Each row is a point on a tangle of strands that fork, close into loops and nearly touch. The rows are in no order.
In the rows, zero is written as 128.
Two points are linked if the straight distance between their rows is under 111. Some points are linked to none.
mazag: [140 173 134 127  97 182 134  99 120 127 132 133 178 133 145 102 134 146
 111 128 117 139 156 207 138 132 149]
peto: [172 116 134 105 106  88 110 157 126 115 110 122 133 131 118 144 132  95
 174  93 124 169  98  95 107 125 150]
nugod: [120  98 127 198  91  88  98 155 126 128  71  96 164  94 130  97  87 124
 126 101 133 119 100  65  93 106 136]
Pemi: [103 123 130 123 117 169 114  80 159 120 124 154 108  97 132 123 156 180
  64 128 162  67 181 173 147 176 159]
keze: [106 141 140 185 152 136 123 166 123  90  84 143 114 160 132 105 109 101
  77 101 119  83 126 121 139 131  78]
Vekap: [128 146 151 165 189 140 144 128 132 137 128 124  97 147  91 134 140  64
 111 151 111 145 120 148 138  52  32]
bemif: [119 112 143 172 150 179 127  86 125 150 136 143 126 135 109 133 122  96
  65 176 130 152 152 164 143  95  90]
gadu: [132 158 134 156 145 131 182 137 152 156 152 152 157  98  92 135 129  71
 164 141  84 164 156 143  98  82  61]
tuma: [130 160 126 142 127 155 147 121  80  90  87 151 125 166 163 112 118 103
 112 118 154 138  94 154 127 134 170]
zalof: [117 154  97  98 123 178 140 149 124  66 101 138  83 126 154 121 144 176
 151  83 143  82 121 153 127 203 172]
melad: [ 92 146 109 111 147 151 151  72 116 111 183 142 119 141 140 124 120 184
  74 199 183 147 102 141 175 141 172]
Popit: [ 98 133 108  76 134 195 127  72 131 127 149 136  84  96 136 140 152 178
  83 158 172  71 173 188 137 165 154]
kap: [146  96 126 112 177  60 135 138 123 134 126 120 103 127 110 157 142  86
 128 177 159 159 142  79 131 115  80]
Zar: [152 101 127  77 126 101 128  88 101 131 131 115 108 142 136 138 137  99
 113 154 167 158 122 134 130 131 163]
bag: [134 159 127  69 127 130 166 110 125 162 187 125 170 116 163 135 131 214
 161 194 120 175 101 115 134 145 148]
rabi: [136  92 152  90 201  68 144 126 138 172 122 104  74 133  95 161 147  97
 117 191 148 136 167 115 119  97  37]
pemor: [118 136 127 164 123 142 135 167 128  79 111 160 112 155 146 123 107 126
 120  95 108  87 118 130 140 157 136]
gik: [ 98 116 122 142  93  94 111 108  90  94  60 153 148 129 169 122  95 144
 110 127 159 180  64 133 125 109 187]
mar: [133 146 116 143 144 174 137 109 114 133 172 139 121 164 124 130 137 132
 118 166 114 131 134 143 167 132 115]
Gep: [113 142 139 199  58  98 114 180 148 153 129 106 177 126 124 122 108 146
 156 110  96 156  77  60 103 134 142]
dal: [159 112 107  79 147 129 114 146 126 102 133 108  88 129 131 131 141 136
 151 113 111 100 142 104 110 151 131]
vog: [126  72 111 157 129  78 106 103 127 141 128 141 136  92 121 125  92 130
  83 145 167 160 134  68 116 126 145]
Zelol: [146 163 140 171  98 140 144 169 166 143 153 133 158 134 112 127 140 115
 198 105  50 137 125 132 140 142  99]
rig: [ 89  88 155 243  84 116 115 116 150 153 133 136 156 102 137 110  84 177
  84 123 109 119 138  80 149 144 119]
rad: [179 149 139  75 122 125 171 124 174 188 143 154 141  78 105 137 178 107
 181 136  71 126 187 147  97 129  80]
domor: [124 106 118  74  86  98  87 146 143  98  92 119 108 152 172 141 134 124
 156  98 124 167  62 120  91 122 227]
Kavu: [128 145 140 137 119 156 120 167 133 111 118 122 118 163 131 118 141 126
 160  93  57  97 154 160 147 150  89]
Monis: [145 127 118 121 150  83 110 163 102  61  68 109 101 178 121 126 131  68
 125  87 137 119  97 121 139 139 137]
vabe: [150 121 129  96 187 137 124 132 128 138 146 125  83 143 107 136 136 101
 139 164 133 113 151 129 113 112  77]
Kud: [117 133 132 126  92 146 116 101 137 138 151 130 172 114 140 104 127 164
 120 120 113 122 143 165 134 166 174]
zan: [125 155 161 183 122 148 130 173 119 102  96 143 165 145 171  97 112 147
 144  64  98  96 112 130 121 136 124]
rebim: [118 116 101  49 195 154 128 146  94  80 106 112  36 122 125 142 153 127
 145  98 125  58 146 135 105 145 116]
Legud: [143 149 124 174 131 149 135 117  82 102 109 143 157 146 141 103 108 105
  85 131 123 145 106 157 138 118 128]
Rami: [138 111 124 149 115  47 170 117 155 185 146 118 165  78 102 152 110  99
 176 154 130 200 151  74  69  98  91]
Mesi: [122 158 133  93  95 116 100 150 149 110  96 127 130 147 168 133 109 160
 156  96  97 160  48 103 102 134 204]
dafi: [142 172 137  90 148 175 162  96  81 133 155 127 147 150 124 133 143  98
 132 161 151 157 116 214 131 114 151]
fal: [131 129 126 180  80 101 100 159 117 144 103 108 176 124 118 145 111 116
 157 111 124 177  60  87 100  89 127]
tinu: [103 145 113  70 162 173 143  70  95 120 147 129  85 129 144 122 134 156
 102 169 185  84 131 190 142 140 180]
Tedo: [ 87 134 141 130 198 213 145 118 103 122 111 137  95 163 119 128 118  83
 112 133 148  97 142 190 163  91  95]
fafu: [154 119 135 124  96  93 110 131 127 152 135 118 146 111 114 134 118 121
 137 125 147 175 120 104 106 118 157]
Tobos: [ 94  85 106 119  91  91  88 128 147 132 123 129 122 105 143 134  92 170
 119 123 161 135  94  64 110 154 199]
rono: [162 137 122  96 166  94 105 180 120  83  99 104  94 170 105 149 137  61
 133  80 102 101 123 117 116 123  88]
Laroz: [ 97 108 134 127 173 118 103 134 146 109 102 142  58 117 101 128 129  93
  80 112 141  51 161  82 134 125  56]
lufep: [177 128 150  95 127 174 172 117 165 189 138 148 139 108  77 121 192 103
 163 136  85 113 182 167 107  98  72]
vetas: [111 115 137 205  79 105 117 166 165 141 150  98 163 131 131 122 108 176
 153 105  88 122 110  69 147 164 127]
nime: [111 109 118 136 147 136 132  62 123 136 173 154 126 134 145 122 119 145
  52 188 185 136 149 120 149 132 148]
bidig: [134 119 118 112 147 105 130 130  94  74  80 135 100 165 133 135 124  99
 108 112 170 138  88 123 126 130 169]
dulud: [110 138  95  37 161 159 160 106  77 104 151 115  74 117 160 138 157 171
 133 145 185 102 106 166 124 153 177]
tevar: [173 134 123  67 110 122 129  96 104 121 136 137 147 133 140 135 141 126
 128 131 159 183 111 174 121 125 187]
mup: [138 151 152 173  86 125 124 160  86 133  75 128 188 109 141 110 102 112
 147  82 117 162  75 126 113 109 140]
tava: [151 183 143  85 115 161 144  82 102 116 149 145 179 132 145 115 128 125
 104 154 152 176 132 205 132 116 181]
lef: [153 143 125 136 121  89 170 115 152 171 149 139 156  75 101 139 117  86
 175 148 111 178 164 129  83 101  99]
fabub: [144 109 137 171  96  88  99 165 136 131  80 100 152 101 107 122 101 104
 132  53 106 104 117  93  85 123 128]
falus: [131  99 121  74  90  80  94 105 141 118 108 132 115 132 158 145 109 149
 115 109 150 144  88 101 101 145 197]
sulig: [107 148 128 111 145 175 149  87 129 128 179 140 136 152 149 114 128 169
 115 192 135 120 140 154 178 155 145]
pezo: [117 100 128 186  88  86 102 144 184 185 178 116 161  96 106 147 131 169
 151 144 113 141 168  65 141 148 108]
mur: [109 119 125 124  85 133 113 118 165 126 154 120 149 117 141 112 119 200
 142 106 121 100 138 118 163 173 164]
Nise: [154 116 138 130 120  81  83 174 137 106  79 119 123 123 131 108 122  71
 133  46  95  83 150 106  97 143 103]
lumor: [113  94 121  78 216 113 143 121 115 140 134  95  45 159 108 153 151  87
 137 172 157 106 150 119 140  97  50]
Buz: [151 150 105  59 135 112 153 107 105 148 171 118 125 126 160 143 155 164
 154 185 160 171  95 130 137 126 159]
duse: [ 98 146 117 121 190 188 122 142  92 107 125 132  80 168 117 145 120  80
 170 136 129  96 120 167 153 111  98]
Tifur: [151 150 125 122 124 125 159 146 153 151 164 142 146 105 110 138 170 120
 182 130  72 126 161 129 122 134 103]
zub: [144 142 149 112 156 158 176 119 143 184 133 164 136 124  77 123 161  81
 130 143  94 138 163 146 117  70  44]
zavib: [125 150 119  65 110 175 138 131 120  89 122 103  91 127 131 111 169 168
 155  88  97  76 145 177 119 190 157]
neno: [138  90 120 183 116  76  82 145 127 150 113 109 145  91 107 122  86 126
 105 108 148 140 131  52 118 117 106]
kede: [129 122 136 174 139 159 119 117 133 136 137 151 151 135 129 105 125 119
  95 142 106 136 144 147 148 128 102]
Lezi: [141 129 123  91 189 156 133 157 105 120 143 123  72 172 108 154 154  98
 169 140 102  94 131 150 129 107  98]
bur: [143 150 104  85 128 167 118 133 116 108 148 113 121 130 133 125 156 150
 169 120 103 105 139 151 133 159 144]
Gedi: [139  90 118 165 105 106 107  73 126 172 153 130 157  77 120 114 107 157
  74 149 155 161 151  92 131 101 138]
Fur: [125 126 136  89  92 150 132  68 148 116 138 134 153  96 136 102 134 169
  78 130 151 108 183 192 132 163 174]
vuz: [106 103 133 146 152 166 138  67 133 154 132 157  90 123 129 121 115 124
  49 174 171 117 168 161 142 112 118]
daz: [ 99 124  99 101 180 161 120 162 111  63 111 117  42 132 117 151 135 126
 114 102 160  57 122 126 133 160 131]
rede: [ 99 104 134 220  80 133 119 116 131 132  98 126 182  87 155  92  90 162
 102 100 138 105 117 110 136 130 143]
Batu: [156 173 127  98 150 137 176 105 108 157 170 136 152 132 143 151 145 113
 161 189 144 190 101 165 133 108 146]
tiviz: [ 87 115 154 135 215 150 142 112 111 124 121 115  82 195 122 139 107  71
 115 146 147 121 129 159 164  73  71]
Seba: [119  93 127 134  86  98  93  97 138 179 158 116 175  94 135 125 102 165
 119 143 160 169 118  96 113 108 183]
mig: [ 97 107 108 121  68 114 102 133 161 137 143 126 152 132 145 120 108 207
 126 127 134 123  96  68 143 157 178]
Gok: [ 94 151  88 120 160 178 147 163  96  55 127 124  45 122 138 145 161 172
 131  93 139  70 114 121 141 182 138]
vubi: [135 138 144 191 108 121 120 194 157 127 106 131 165 137 109 112 120  96
 131  78  71 105 140 115 137 105  51]
Nubo: [188 123 130  99 149  71 144 124 125 137 117 120 109 113 104 158 165  77
 156 153 135 156 147 122 106 109 115]
vuvos: [ 97  88 133 211  91 105 120 135 179 149 147 128 138 134 134 121 106 182
 123 120 100  95 144  82 180 167 111]
vemig: [141  97 133 161 119  75 128 137 165 184 173 119 153  77 109 162 115 137
 143 140 144 168 156  63 104 105 107]
bik: [118 151 137 111  73 123 112 145 122 136 133 122 178 144 168 123 129 162
 152 128 118 183  73 122 111 110 193]
dad: [129 106 114  87 163 107 108 145 132 100  92 111  77 135  99 125 126  77
 107  84 121  65 153 113 119 111  80]
sak: [118 112 130 170  78 113 121 113 188 183 194  97 163 119 125 136 124 207
 157 171 108 126 157  77 182 157 118]
rumek: [138 100 127 115 168  74 121 131  82 103 106 106 113 159 105 146 156  53
 120 142 164 175 115 161 125 103 123]
Neran: [126 166 124  82  96 132 127 110 139 137 170 132 186 145 154 124 115 191
 148 170 129 179  87 135 138 119 183]
sifu: [161 155 157 179  93 134 121 180 108 102  78 129 175 130 138 110 122 105
 169  65  94 113 116 154 109 122 130]
Zuda: [ 97 109 140 165 157 141 126 145 149 111  83 161  86 137 117  98 125 127
  63  84 133  56 163 114 137 116  63]
dodan: [135 169 154 170 101 141 140 183 136 127 108 139 186 130 113 124 138  95
 159  80  59 136 133 147 130 118  92]

A tip is a point with one link. Name the tips that can be reached along the links from each point below, in the order of the rows.
nugod => peto, Nise
mazag => Zar, dulud
bemif => rede, vubi, sak
vabe => tiviz, Nubo
daz => dal, rebim

A piece is all that can be reached along the links. How many separate loops has the piece of each point below (a circle has one, a figure eight two, a Y none), and how many tips (points with one link)?
Laroz => loops 1, tips 3
domor => loops 1, tips 2
vabe => loops 0, tips 2
daz => loops 0, tips 2
Seba => loops 0, tips 2
